Each row is a point on a landscape with many valleys, with its height.
From any point a ball takes the steepest step (drop divided by distance) to one of its 4 nearest points. It stops when none of these is lower. Distance is the straight distance between rows; heights are no part of it.
lumo h=2.47: [ -7  -2  -6  12 -11   1  19   6  -4 -29 -15   8   7  20  14  23  -5  -7
  -8   5 -18   6 -22  -9   0  -2  12 -23 -31  -8  14   3 -17  30  17 -15
 -18  -8  10  -7  12 -11  -7  -8   4   3  -1   3 -18 -23  20 -13  -1]
mep h=1.83: [ 14  -4  -5   7  -2   4  39   9 -17 -33 -10   6   1  24  13  16  -4 -13
 -13   2 -24  15 -22  -9   8   6   6 -17 -40 -12   5   7 -22  37  28 -30
 -18 -10   5  -1   6 -15  -5 -18  -2  -2   2  -5 -22  -6  16   1   8]
lopan h=5.42: [  0  -1  20 -14  -1   2 -24   6   4  22   7  -9  -2 -29 -28 -25  14  -9
  -1   5  18   3   9   1   9   9 -28  12  25   2   6 -15  14 -28 -18  23
   4  11 -22   1 -20  12  11   7  -1  -3   9  -3  -7  13 -23  16   1]
gupov h=4.02: [ 20   2  -3  -7  19   5   1 -10   0 -18 -14  -2 -11 -12 -17  10  -4  -7
   1  -2   4  16  18  10 -12  18  15  -8   1  15  -5   7   0  -5   1   5
   9   9   2 -13   0   4   0  -9 -11  -5   1   5 -20   2 -11   0  -6]
pid h=1.82: [ 22   3   4  -2  13  16  24  -1  -8  -5 -27  -5 -33  -1 -13  21   0   7
  13  -1  -8   7  11  24  -7  21  25   5  -8   9 -15   9   5  15  17   2
  12  21  -3  -5   6   6   3   0 -11 -17  -7   3 -12  -7 -11  -3   8]
bogos h=5.92: [  3   2  23  10   1 -14 -28   2   7  31  10   0  -4 -16 -17 -39  10  20
 -15   3  11  -1  -1  11  14  17 -23  21  25   3   1  -5  24 -21 -12  18
   5   8 -21  15 -20   7  15  14   4   9   1  -2  20   9 -27  -3 -12]
gagag h=3.52: [  7  -6  21 -10   6   0 -14   7   5   7  -6  -9 -18 -17  -7   0  13   3
   7   5   5   9   3  15   6  12   3   2  22  18  -2 -10  17 -10  -9  11
   0  17 -27  -4  -2   9   8   3  -6 -10   2  -8  -3  18 -22   7  -7]
ripu h=1.54: [ -3   7  54  11  -8  -5  -6   7   4  14   5 -13 -18 -12 -14 -26  22  10
  -9   8  -6  -2 -14  16 -12  23  12  34  12  19 -18  -1  38  -4 -16   9
  15  27 -26  21 -10  12  30   1  -4  -3  -5   2  22  22 -43  14   0]
duk h=3.32: [ -7  -5 -16  -4   0  -5  -2  -9  -2 -15   7   2  19  -1   6   5 -12   5
   8   5  11   1   4 -14   1  -8   1 -15   0  -7  12   1 -11  -6  -6  -5
   3  -4   6  -3   0   0 -10  -4  10   3  -6  12   4  -5  17  -7  -3]
Bugu h=5.08: [ -6   1 -17 -13  18   2 -24  -5   9  17  10   1  17 -13  -7 -10   3  -7
   5  -1  15   1  21  -1  -5 -15 -23  -5  21  -6   9 -14  -2 -39 -13  19
  -5   2   5 -23   4  -1  -4   9  -9   2   2  -4 -11   9   5  14  10]
vef h=1.87: [ 15  -3   4   7  -9  11   3  -7   1 -17  -1   0  -6   5   5  25 -16   1
   1  -9 -10  -2  -5   3  -1  11  18  -3 -12   4   0  -2   0  -3  14 -12
   4  -2   5   6  -5   8   5 -12  -5   4  -9   5  -9  -4  -3  -3  -1]
pesu h=4.25: [  0  -5   0   4  -5   0  10  -1  -8 -16  -3  -2 -11  11   8  17   4  -1
  -2  -3  -3  -1  -7  -7  -6  12  10  -1 -14   4   6   4  -2  17   1 -11
  -1  -2  11   6   9  -6  10  -6   1  -1  -2   7  -6 -13   9  -2 -13]
fevi h=1.73: [-18 -11  28  13 -11   0   4   1  15  -6   1   1 -17  15  13  -1   1   5
 -17   2  -8 -10 -23  18  -1  19   5  23  -5  17 -24   8  10  38 -15 -12
   4  -3  -6  21  -6 -11   1 -11 -10  -3 -13   5  25  -1 -21  13  -5]
zezuk h=2.73: [ 11  -1  17   1   3   1  11   2  -9  -4 -23 -17 -19   0 -11  12  -8   7
   0  -3 -22   0  -2  22  -7  29  22   9 -12  15 -33   5  11  18   8 -18
   2   9 -12  11   0  -2  20  -9 -19 -11  -1 -12 -10   0  -5  -1   4]
rak h=5.41: [-12  -1 -22  -4   2  -7 -14 -11  -8  24  18   7  14   2  14 -22   0  -1
   1  -2  20 -18   4 -15  -8 -31 -29   3  16  -2  10  -2 -11 -23  -7   5
   1 -16  12  -8  16 -10  -7   6   7  10   9  -4  11   1   3  -6  -4]
vuso h=3.49: [-22   4  41  21 -15  -5 -11  14   1  30  12   2 -20  -4   2 -36  10  26
 -18  -8  12  -7 -20  17 -10  23  -4  42  17  16 -15   6  30   7 -20   8
  -3   4 -16  25 -21   4  25   5 -15   2  -4   4  40  17 -32   6 -15]
nop h=6.29: [-16   9  -3  20   5  -4 -26  -8   8  33  10  13   3   0   3 -16   8   7
  -3   5  11 -14  -8  -2   8 -19 -13  11  20  -1   8  -4   4 -10  -7  -2
  -2  -5   7   7   2   5  -1   7   7   6   4   1  18   4  -4  -5  -6]
kag h=4.45: [  8   4  15  -4   9   2 -14  10   1  -5 -15 -10 -10 -18 -14   4  12 -12
   5  -2   1   5  19  11  -5  12   4   1  30  19  -5  -3   2 -18  -3  19
   5  15 -18  -6 -10  20  12   6  -4 -17   0   1 -15  23 -28   2  -3]
Kar h=3.26: [-21   7 -13   9 -14  -2   5   1  -4  -5   3   8  10  14  35   6  -4   5
  -8  10  -1 -10  -6 -25  11 -22  -1 -12 -18 -12  13   2 -13  14   6  -9
  -6 -14  13   9   8  -8  -3  -6  18   9  -5  -1  -4  -8  18   4  -1]
sukib h=5.21: [  0   1   1 -13   9   9 -20   6  10  12  -9 -12   1 -21 -18  -8  10 -11
   2  -2  23   7  18   3   7   4 -24   1  27   4  -1 -13  11 -23 -11  26
   7   7 -11 -12  -7  14   0  -2  -3   5  12   4  -8   9 -19  14   4]
nonut h=4.50: [ -2  -4 -19 -20  17  -1  -3  -7   2   0   2  -2  21  -8 -12   2  -9 -22
  15  -5  13   7  17 -12  -5 -15 -25 -12  16  -2  18 -12  -6 -37 -10  21
  19   0   8 -25   5   9 -16   8  -6   9   4   4  -9   8  12  11   4]
pafif h=5.39: [ -7   2  -4  -5   9  -1 -34   1  10  37   7  -4  -4 -38 -28 -41  23   7
 -11   2  18 -12  14 -12   9   4 -30  16  33   3   7 -10  17 -36 -20  25
 -12   3 -15  -2 -17  17   5  18 -10   9   7  -2   8   4 -21   4   6]
lumel h=5.40: [-19   3 -19 -10  23  -9 -23 -10  12  32  15   5  19 -30  -6 -37  23   4
  -9   6  23 -14  21  -5  13  -5 -39  13  35   6  11 -17   8 -38 -14  11
 -17 -11  -4  -6 -16   3  -5  19  -4  10   5  -2  10   7  -4  12  -5]
Tad h=3.47: [ 13 -20 -27 -23  17  -3  26   3 -14 -38  -7  -1   5  15 -12  37 -10 -18
  22   4  -9  35  15 -15  -7  -8   7 -14 -13 -15  10   6 -25 -12   7  13
  13  -9  23 -37   8  -1 -19  -4   8  -2   7  -2 -15   5  33 -21  15]
razop h=5.59: [-15   3   2   0   6 -11 -35 -12  14  37   7  -1  11 -21  -3 -42  11  18
 -27   8  16 -14 -10  -8   8  -8 -33  15  35   5   3 -19  12 -28 -14  15
  -4  -1   6   7 -13   6   5  19  -7  13   4 -10  28 -10 -15   3  -5]
vafid h=5.28: [-21   4 -17  -9   6   2 -24 -12  10  31  13  -5  14 -17  -8 -17   0   1
   6  -5  27   1  12  -7  -3 -21 -18   6  22  -8   5 -16   2 -19  -7  13
  -2   3   9  -1  10  -5  -9   3  -2   5  -2 -11   9  -5  -8  -6  -5]
Sas h=5.51: [-19   8 -31  -7   0 -11 -28 -11   2  21  22   6  11   0  10 -30  -5   7
  -4   0  31 -24   0 -16   0 -27 -26   8  16 -11  10  -6  -3 -25  -3  -8
 -22 -20  12   3   9 -13   2  14  -1   9  10 -15  26 -12   1  -7  -8]
pok h=2.80: [ 11 -11 -27 -14   1  -4  30   2 -11 -40   6   1   9  19   3  15  -1 -18
  28   4 -13  16   8 -24   5 -12   5 -28 -28 -15  12  13 -22   1  12   0
   1  -7  20 -24  -2  -1 -20  -6  12  13  -2   3 -21 -10  31 -22   8]
buz h=1.90: [  9  -6 -19  -7   5 -10   7 -21   1 -20  -2   1  13   6  -2  13  -7  -3
  19   0   1   7  11  -6  -3 -12   0  -9  -9  -6  17  -3 -16  -9 -12   1
  16   1  13 -30  16  -1 -19  -5   7  10   0   8 -13  -9  20 -11   5]
zime h=5.25: [  9  -2 -16 -11  11   1  -5  -5   6 -12 -13  -6  12 -10 -10   2  -7 -12
   8 -16  12  -2  17   1  -1  -3  -1 -12  19   3  13  -5  -7 -21   4  15
  18  12  -5 -14  -5  11  -5   3   4  -5  -1   1 -16   1   0   0  -1]
sodot h=2.65: [ 26 -15  -1   3   6   7  11  -4 -12 -28 -11   8  -7  14 -12  22 -10   1
  14   7  -4  25   7   4 -12  11  18 -13 -22   0  -2  16 -13  11   9  -3
   0   1  14 -14   4  -2  -8  -9   5 -10   1   0 -28  -3  10 -23  20]
ninub h=3.93: [ 12  -9 -26 -26  20  -1  21  -3  -1 -29  -8   7  12  20  -7   7  -9 -29
  29  16  -5  18  23 -15  -7 -17 -12 -28  -6 -24  11   4 -14 -23   1   5
  19  -6  18 -43  -5  -4 -25  14  -3  10  10   3 -24  -1  26 -13   1]
Sil h=2.11: [-12   7 -26   4  -5 -19  11   3   0   1  13  12  24  -2  34   1  -4  -1
   0   6  -6 -10  -3 -26   1 -31   2 -18 -20 -12  21  19 -14  17   2  -5
 -20 -23  19  -3  10 -19 -11  -9  11  19  -6  -1   5  -9  32  -4  -9]
satuv h=4.67: [ 17  -6 -24 -19  10   3   3   1  -3  -3 -10  -9  15   3 -17   9  -4 -25
  21  -5  11   9  27  -5  -4  -7  -3 -22   2  -8  16  -5  -8 -35  -5  13
  22   2  17 -26   0   5 -14   7 -10   7  -6   3 -18  -3   9   2  -5]
Nol h=2.14: [ -1   4 -33   1  -1 -15  30  15  -9 -16   9   9  35   7  23  10   2  -1
   4   3 -27   6  -2 -34  18 -29  -2 -43 -30 -14  19  18 -23  18  16  -6
 -22 -24  23 -14   9 -17 -21   3  18  24   5  -4   0 -13  45  -7  -2]
fataf h=5.61: [ -8   6  -2   0   9   8 -24  -5  11  38   5   4   3 -11  -7 -30   8  16
  -4  -9  16 -12   2  -2  13  -7 -17  16  30  -3  -3 -13   7 -25  -6  12
   2   5  -5   8 -17  10  -1   5  -5   2   3  -6   5   5 -12   0   3]
Tezo h=3.21: [  5   1 -33 -15   3 -11   9  -6   1 -12  -7   6  20   8  -7   3  -9 -24
  23   5   9   6  21 -18  -4 -21 -11 -24  -9 -13  14 -10  -5 -19  -6   6
   9 -12  10 -29   5  -9 -26   8   1   8  12   7 -12  -5  30  -5  -3]
Lomum h=3.79: [ -8  -3 -33 -19  10  -8  -6  -9   7   0   6  13  22  -6  12  -1  -5 -18
   9  -5  13   7  18  -8  -4 -28 -20 -16   9 -16  18  -3  -9 -16  -8  11
   5  -7  13 -28  11  -4 -20   9  -9  15  -1  13  -1   4  16  -3   9]
falin h=4.87: [  1   2  10  -9   4   6 -13  -1   0  -3  -1  -7  -7   0   3   2   1   5
   5  -3   0   3   2  12   3   8   5   9  11   7  -1 -12   7   1  -4  -1
   8  16  -9   2   1  10   4 -10  -1  -5  -1  -1  -1   1  -4   1  -6]
Gana h=1.44: [ 22  10  14   2 -20  11  42  16 -17 -22  -5  -4 -10  29   8  29  -9  -5
 -23  -3 -24  22 -33  10   5   6  23  -9 -38 -10 -18  19 -20  48  18 -30
 -12   1   9   5   8 -16   1 -15  -6 -14  11 -11 -15   0  21  12  10]
Mesu h=7.17: [-16   2  23  16   7   4 -22   6   1  32  12   3   0  -7  -8 -37  15  23
  -9  -1  10 -19 -17   7   7  -6 -17  31  21   1   2  -5  11 -15  -5   0
  -8  -3  -7  23 -20   3  14  11   1   7  -1  -2  28  -5 -20  -4  -6]
dafup h=2.70: [ -4   9 -29  -4  -7  -8  10  -7  -7  -3  19   4  25   7  16   0  -2  -3
  13   6  -2  -6   2 -29   4 -34  -6 -30  -5 -10  19   9 -14   4   3   0
 -11 -15  13 -16  15 -11  -4   5   3  15  -1  -4  -3  -4  19  -9  -3]
Bem h=3.17: [ -1   0  17   8  -8   7  14   4   9 -13  -1  -6 -26   8   4  11  -6  -2
 -17 -11 -17 -10 -20  20 -10  20  17  17 -15  13 -22  -3  -4  37   2 -23
   2   0 -13  24 -10 -16   6 -10 -11  -6  -9  -1  13  -6  -6   6   1]
gapaf h=3.58: [  6  -1 -17  -6  -9   8  13  -3  -7 -24   0   4  11  10  11  21  -4  -7
   1  -3 -14   9  -4  -1   2   0  18 -18 -17  -8  14   2 -11   1   2  -2
  -4  -4   5  -7   8   0 -15   0   1   2  -3   5 -21  -8  21 -14  -3]
zin h=1.88: [ 10  -4 -18  -5  -4  -2  27  13 -11 -33   7   4   9  16   4  20 -17 -13
   5  -6 -22  26  -3 -17  -1  -4  18 -24 -33 -23  11  13 -25  21  19  -3
 -13 -13  15  -8   9  -3 -17 -11   8   9   6  -3 -17 -10  24 -18  15]
Gezo h=3.18: [-11  -3 -21   4  -5   2  -5 -13  -3   6  12   8  20  -3  12   3  -2   5
   3   0  12  -8   1 -16   3 -24  -8 -16   4  -5  10  -8  -9  -2   1   5
  -2   1  13  -9   4  -4  -6   3  12   7  -3   3   3   4  10  -4   2]
Lof h=3.48: [  0  -5  24   7  -3   4   0   9  12  -1  -4  -9 -17  -7   8   2  11   1
   3  -2 -14  -6   3  14  -9  22  -2   9   5  19 -10   1  14   5  -1  -6
  10  11 -14   9  -4   1  12  -6   1  -7  -5  -1  12   0 -15   2  -3]
depo h=1.86: [ 23   2   8   0   3   7  17   3  -9 -20 -23  -2 -20   9  -7  13  -5   1
   3   2  -2  10   5  34 -12  22  23  -1 -18   3 -19   6  -8  14  13  -9
   2   0   5  -8  17   3  -1  -4   2 -16  -4   3 -20  -5   0 -11   8]
Nifev h=1.55: [ 32   0   5   5   6  12  33   4 -24 -27 -19   3 -18  13  -7  31  -9 -11
  -4   3 -23  12   0  13 -13  16  30   4 -31 -12 -24  25  -3  25  25 -17
   3   6   1  -2  15 -10   0  -9  -7 -22  -2  -1 -20  -1  11   4  18]
danel h=6.31: [-20  11   4   0   3  -2 -26   4   8  29  16   5   9 -10   7 -21   0  18
 -12  -2  15 -25  -9   9  16  -3 -16  13  26  -7  -5  -5  11 -22  -3  -6
  -3  -1   4  16 -13   4   5  11   6   6   7  -8  25   0  -4  -2  -5]
Gor h=3.78: [ -6  -5 -17 -10   3   5 -16  -7  15   0   2   2   8  -1  -5   2  -8  -6
   7  -7   5  -2   7  -6  -2 -10  -6  -9   1  -4  10  -5  -3  -5   0   6
  13  14   1 -16  10  -4 -11  -3   1   4   2  10 -11   3   8  -7  -1]
deru h=0.54: [-10  -2 -17  -1  -9  -4  20   0  -7 -24   3   5  19  15  18   9   2  -1
  -4   5 -15  12  -9 -22   4 -19   2 -26 -32 -16  27  15 -17  20  10  -9
 -15 -20  15  -3   3  -5 -21  -6  13  18  -1  -3  -4 -13  30 -10   3]
Rora h=1.93: [  1  -7 -31  -4   1  -4  18   6 -12 -27  -1   6  18  17  15   8 -12   0
  22   8 -25   7   0 -23   6 -21   7 -32 -27 -17  24  14 -14  16  13  -4
  -5 -14   9 -12   8  -3 -13  -3   9  13  -6  -4 -17 -16  32 -11   8]
sotup h=4.69: [-10   5  -5  13 -18   3   8   0   2  -7   4  12   3  18  18  12 -11   0
 -13  -6 -16 -13 -16 -10  10 -13  12   4 -13  -4   4  -6 -12  24   1  -6
 -12  -8  10  13   7  -6  -7 -13   8   2   2  10   2 -12  11   9  -7]
nor h=5.31: [ -4   1  -8 -10   7  -4 -19  -6  12  13   4   6  13 -15  -5  -3  -1   0
   7  -5  19  -3  18  -3  -1 -11 -19  -4  17   2   6  -9  -1 -25 -19  17
   2   8   0  -2  -3   5 -13   7  12  -4  12   3   5  10  -6   6   0]
Sered h=2.57: [ -6   0  19  11 -14  -4  -2   7  11   4   9 -11 -24   3  -7 -12   2  15
 -16   0  -7 -10 -22  23  -6  16   2  31   6  21 -24   8  19  22 -11  -4
   3  11 -16  33 -15   5  19  -4 -11   0  -9   7  40  10 -28  16 -13]
keb h=1.79: [ 12  -2   9   1   4  13   9  -7  -4 -12 -15   3 -12  -5  -6  17  -8   1
   1  -1  -5   0   4   7 -15  13  17  -3   1   2 -13  -7  -2   0   7   0
   7   1  -1 -13   9   5   3  -5  -4 -12  -3   4 -13   3  -1 -13   3]
suni h=4.21: [ -2   0  19   5  -8   0 -15   3   1  18   4  -4  -9  -5  -1  -4  17   6
  -9  -3   6   3  -8   6   2  10  -8  15  19   1  -9  -9  22 -11  -5  14
  -6  10 -16  14 -11   8  13  -1  -1  -3  -2  -3  11  12 -22   7  -9]
figeb h=3.08: [ -4  -8  21  15 -20  -7  15   6   9 -12  -1  -5 -18  17   8  10  -5  -8
 -28  -8 -16  -7 -26  11  -4  16  13  12 -15  11 -19   1  -2  46   3 -30
  -8  -7   0  19   7 -15   3  -3  -4 -13 -10   8  10  -4 -13  10   2]
lavam h=5.30: [-13  -1 -14 -25   9   1 -25   9  14  23   7  -6  11 -38 -23 -18   3 -17
   7  -6  14   4  15  -5  13  -4 -15  11  27   8  13 -18  10 -38 -19  22
  -1  10 -17 -12  -7   8  -7  17  -8  -1  10   1 -11   7  -5  13   7]
Pebem h=5.46: [ -9  10   8  -2   4   1 -26  -7   9  44  11  -3   8 -26  -5 -34  16  11
 -12   3  15 -14  -2  -6  18   0 -34  20  31   8   0  -8  20 -31  -6  12
  -7  -4 -13  11 -19  14   1  13  -7  14   9  -5  19  12 -15   5   6]
Fepu h=3.27: [ 13  -2  23  -4   1   8   0  -4  -5  -4 -18 -16 -21 -14  -7   6   7  11
   6  -3  -5   3  13  21  -5  14  18   3   8  24 -15  -5  14   2  -4   8
  11  19 -16   3  -8  11  13  -7  -6 -14  -7   3  -4  12 -11   1  -5]
koma h=4.44: [ -2  -1  -1   7  -4   1   3  -6  -2 -13  -5   3   1   2  -7  11 -14   4
  -1  -4   1  15   3  11  -5  12  12  -5   0   0  11  -1  -8  -4  -3 -10
   5   1   5   3  16   9  -4  -9   7  -2  -8   3  -6  -5   7   0  -4]
fofo h=5.66: [-10   5  -5   3   9   1 -23 -14   7  18   8   0  11 -11  -6  -1   4   2
   5  -9  18  -5   8   0   4  -8  -8  -1  14   2  16 -11   4 -17  -3   4
   4   6  -7   7   5   3   2  -5   8  -4  -1   4   7   2 -10   2  -7]
mugi h=2.56: [  5   3  41   8  -5   3  -6  10   4   4  -4 -29 -22 -13  -4   2  10   4
   3   1   0  -3  -2  21 -10  15  19  14  15  15 -20   6  23   5  -6  -5
  15  22 -24  16  -6   8  13   2 -12 -12  -8  -5  14  11 -23   6  -5]
Lis h=3.72: [  3  -2  12  12 -11   7  18   0 -11 -16 -13  -3 -19  18   3  18  -4  -1
 -20   3 -15 -10 -18  14 -12  21  14   7 -26   6 -17  -1 -12  44   8 -22
  -8  -5   2  12   6 -10   4  -6 -11 -18  -6  -8  -4  -9   2   6  -3]
gifop h=5.22: [ -1   7  11   2  10  -8 -20  -8  13  33   1  -1  -4 -17  -3 -18  14   0
   0   1  17   5  -4   5   5   4 -14  10  35   8  -3 -12  10 -22 -15  10
   4  20 -13   9 -15   5   7   4   3   5   6 -16   6   3 -23   4  -8]
Senid h=2.53: [ 20  -1  -1   1   3  10  20   7 -21 -23   3   0  -2  17  -1  29  -7 -11
  -2   0 -15   4  -4   0   3   8  15  -7 -20  -8   7  14 -15  21  13 -23
 -11  -6  11  -2  13  -8   4  -9   3  -6   0   1 -26  -7  23 -13   0]
Fus h=1.52: [ 43  -2   6  16  11  12  19  -5 -17 -28 -29 -11 -26   8 -10  38 -18 -11
  16  -2 -17  35  20  22 -11  20  25  -2 -48  -7 -24  18 -15  21  19 -14
  10  21  -5 -16   8   3  -5 -11   0 -22  -5   8 -27   6  11   0  17]
nali h=5.36: [-13   3 -12 -10  12  -5 -30   3  12  43  18  -3   7 -39 -37 -42  17  -9
   1   9  20  -8  18  -7   7  14 -32  10  34   8   5 -23   8 -43 -19  28
  -4   4 -12  -7 -16   9  -1  21 -10   9  14  -2  -6   2  -8   6  16]
Sov h=1.98: [ -4  -1  31  13  -4  -1  -3   9  13  13   5  -7 -24  -3   2 -13   8  14
  -5   4  -6  -9 -13   9 -10  18  10  29   2  18 -29   2  32   6 -11   1
   5  17 -24  19 -13   6  17  -2  -6   0  -1   0  26  14 -31  11   3]
nes h=2.61: [ -7  -1  33  15  -7  -4 -14  15  11  24   5 -10 -16  -9  -2 -18  10  17
   6  -1   6  -5  -9  13  -1   9   0  12  18  14 -18  -7  31   0 -17   8
   6  13 -23  30  -6   3  23   5  -1   1  -3   1  19  17 -33   9  -3]
Fiso h=2.86: [-16   8 -30  -8  -9 -14  -8   0  -1   8  17   6  24   9  26 -22  -5  -1
  -6   1  12 -10   0 -30   2 -40 -11 -19  -1 -16  16  10 -13  -3  -1 -12
 -21 -26  23   5  18 -24  -1   4   0  12   5  -6  12  -5  14  -7 -12]
Zam h=1.65: [ 36  -7   9   0  -7  13  28  10 -21 -32 -16   2 -12  24   6  25  -7 -16
 -10  -1 -19  17 -13  -5 -13  12  36  -5 -43 -18 -10  16 -17  42  24 -30
 -15  -9   7  -4   3 -14  12  -6  -1 -13   2   2 -25  -6  17  -3  17]
Bonov h=3.41: [ 10  -5 -27  -8   7  -8  20   2 -14 -28   5   0  20  18   0  18 -11 -21
  36  15 -17  15   7 -17   3 -25  -4 -39 -24 -23  20   9 -22 -14   9   4
  -4 -11  23 -31  -6  -5 -28   3   4  17   3  -2 -12   4  41  -8  12]
gabek h=5.70: [-21   9 -14  -2   1  -8 -18  -6  -4  22  14   7  11   3  22 -15  -2   7
  -6   1  22 -21   0 -14   9 -16 -16   3  12  -6   7   0  -5 -14  -1   0
  -9  -8  14  18   0   5   1   3  11   1   6   0  17  -1  -2   1  -3]
zefif h=4.22: [-28  -5  31  13 -15  -9  -4  13  11  25   3   5 -17   3   7 -17  -1  20
 -17  -8   4 -12 -25  14   9  -2  -7  35  -3  15 -19   6  15  22  -4  -5
  -2  -8  -7  31 -12   3  13   1   0  -1  -1   4  43  -6 -21   3  -8]
Novi h=4.20: [  2  -2   6  14 -28   3  12   4   1 -14  -5   9  -8  25  16   8 -14   4
 -15  -4 -23 -10 -18   1  -3   9   3   0 -17   9  -7   6  -4  30   7 -23
 -12  -8  -2  13   8  -7   4  -7   5   0  -9   5  -3 -11   8  -1  -4]
ved h=1.96: [ 28 -10  -8  -5  16   9  21  -4  -5 -30 -18   5 -18   5  -7  26  -5  -7
  10  -3  -1  25  19  18  -7  20  17 -13 -14  -4  -1  13  -3   6  16  -1
  13   5   4 -10   4   2  -5  -5   0 -10  -1  -4 -25  -1   7 -11  15]
kapa h=2.97: [  4   2  27   7  -1   1   1   2   2   2 -13 -18 -24  -8  -8  -6   7   6
   1  -6 -22  -1  -3  26  -4  29  19  11   3  28 -26   4  19  20   1  -6
  18  15 -17  18  -3  11  12  -4  -2  -8  -4   0  17  11 -25   6  -8]
Papen h=4.05: [-12   2  -7   9  -5 -11   2  -6  -3   9   5  12  19   0  16   3 -10   3
   3  -5   6  -9   0  -6   3 -13   3  -2  -2  -5   5  -4   0   1   3  -2
   1  -1   2   1  10  -3  -2  -5  13   5  -6   5   4  -6  10   2   0]
miv h=7.39: [-23   4   9  16  -5  -3 -12   8   0  21   1  11   3   7   8  -1   2   8
  -6  11  10 -11 -18 -16   9 -14  -8  11   1  -1  -2  -1  -3  15   0  -4
  -6 -16   6  11   3 -10  -1   0   9  -1  -7   3  22  -2  -4   2  -1]
fot h=5.90: [-21  11 -11   0   5  -1 -27 -18   8  32  17   1  13 -13  13 -29   6  21
 -19  14  13 -27  -6  -7   4 -21 -17  14  16 -14  -4  -1   8 -21   1  -5
  -9 -10  14  13 -10   2  -1  29   5  11   5  -4  30  -7  -9  -7 -23]
Gatav h=7.10: [-17   6  22  13 -14   6 -25  -6   8  24  17  14  -5   7   0 -17  10  26
  -9  -7  15 -24 -18  11  10  -3 -11  26  14   8  -8  -9  22  -2  -5   7
  -4  -2  -9  22 -24   1  23   3   1  12   4  -6  28  -2 -27   5 -11]
tulo h=3.75: [-18   6 -12   4 -15  -2  -3   3   4  15   3  11  21   9  25  -1  -2   9
  -8  -5   8  -6 -10 -16   3 -24  -1  -8  -4  -8  14  -1 -15   8   2  -9
 -11 -22  13  11  18  -8   0  -1   6   2   1  10  10  -6  12  -4  -1]
ses h=2.93: [ 18  -5  -2   2  -5  14  14   3   1 -28 -10   9  -4  11   1  13  -4   2
   8  -3 -10  12  -2  12  -3  13  29 -11 -11   0   2   2  -9  13  13  -7
   1   2   2  -3   6  -5  -8  -2   4  -9  -9   5 -14  -6  12  -5  10]
fazuv h=1.91: [  6   7  30  -7 -10 -12  -6   8 -10  12   1 -21 -18 -20 -21 -19  21  -3
   1  16   5   5   4  22  -3  20   5  27  28   5  -7   3  34 -11 -12  21
  11  25 -41   7  -8  10  26  11  -9 -25  14  13   3  31 -45  15  -4]
kov h=5.29: [ 13 -10 -17 -22  13   3  15   5 -10 -21 -13  -4  -3  -4 -24   9 -11 -11
  19   1   7  19  25  -7 -11   1   0 -17   5  -4   6  -3  -6 -18  -2  16
  19   3  10 -35  -4   2 -13   0  -9   4  -2   1 -26   0  15   4   2]
bepo h=1.17: [ 31   5   4   7  12  16  22  -4 -17 -18 -24  -6 -18   5 -16  29 -13  -7
  19  -1 -14  20  17  23 -11  15  32  -6 -24   3 -23  12  -8  16  16  -4
  12  10  -1  -9   7  10   0  -4  -7 -13  -7  -2 -22  13   0   1  22]
gaf h=4.52: [  6  -1  16   2   0   7  -1  -6  17  -7  -3   5  -5   4   7  15  -9   3
  -8   2 -17 -13  -8   5  -8   4   4   4 -12   0  -7  -1  -1  22   3 -10
   0  -6  -2  18   3   7  11  -9  -2  -7  -7  -5   4 -11  -9   6  -1]
Zad h=2.43: [  6   2  36   0 -13  -4 -14   1  -3  14  -4  -7 -13 -25 -24 -21  34   5
  -9   8   5   3   4  10   3  18   0  15  26  18 -12 -10  25 -24 -10  26
   8  12 -35   7 -14  12  14   8  -1 -17   7  -4   0  16 -32  12   0]
gukad h=8.58: [-16   4  14   7  -4  -4  -4   4   7  14  16  12   8  14  19   2  -6  16
  -1 -10  -2 -15 -11   2  14  -6  -4  15  -3   3 -14  -4   0  18   0  -4
   5  -7  -3  12   0  -3  14  -4  13  -2  -6   1  11   3   1  14 -13]
Piruz h=3.70: [  7  -4  18   7  -1   5  20   1  -2 -17  -7  -3 -10  14  -4  19  -7  -2
  -3  -1 -23  -4  -2  17 -13  25  17   6 -14  11 -18  -3   3  25  10 -13
   1   0  -1  13  14  -4  14  -5  -6 -15  -7  -9  -4 -16   3   7   1]
Nit h=4.51: [ -7  -6 -12   2 -11  -3   8  -8   7  -7  -3   5   6  12  16  17  -4  -3
  -3   1   6 -16   0 -15   5   3   9 -17 -13 -15  16  -6 -12   6   9  -7
  -2  -4   7  -4   4  -3  -3  -7  14  -2  -2  -3  -6 -15  10 -10  -9]
beda h=2.07: [ -4  -2 -14   7 -11   1  35   6 -11 -26   1   0  15  15  17  16  -3  -2
  -7  -9 -21   5 -16 -25   7 -18   6 -20 -32 -10  17  22 -17  25  17 -14
 -24 -19  16  -1   7 -12 -16 -22   5  10  -4  -2  -6 -17  28  -1   5]

Call two points neighbours if one is among the 4 nearest of the other. Go from one point of each pair to the other, from neighbour to neighbour, staying as low as possible. Name the highest point that can't be avoided.
deru, buz | duk
deru, fevi | kapa
keb, bepo | pid
bepo, Gana | Nifev
fevi, ripu | Sered

Where does a ball stop that starts at each point below?
lumel | buz
Pebem | buz
vafid | buz
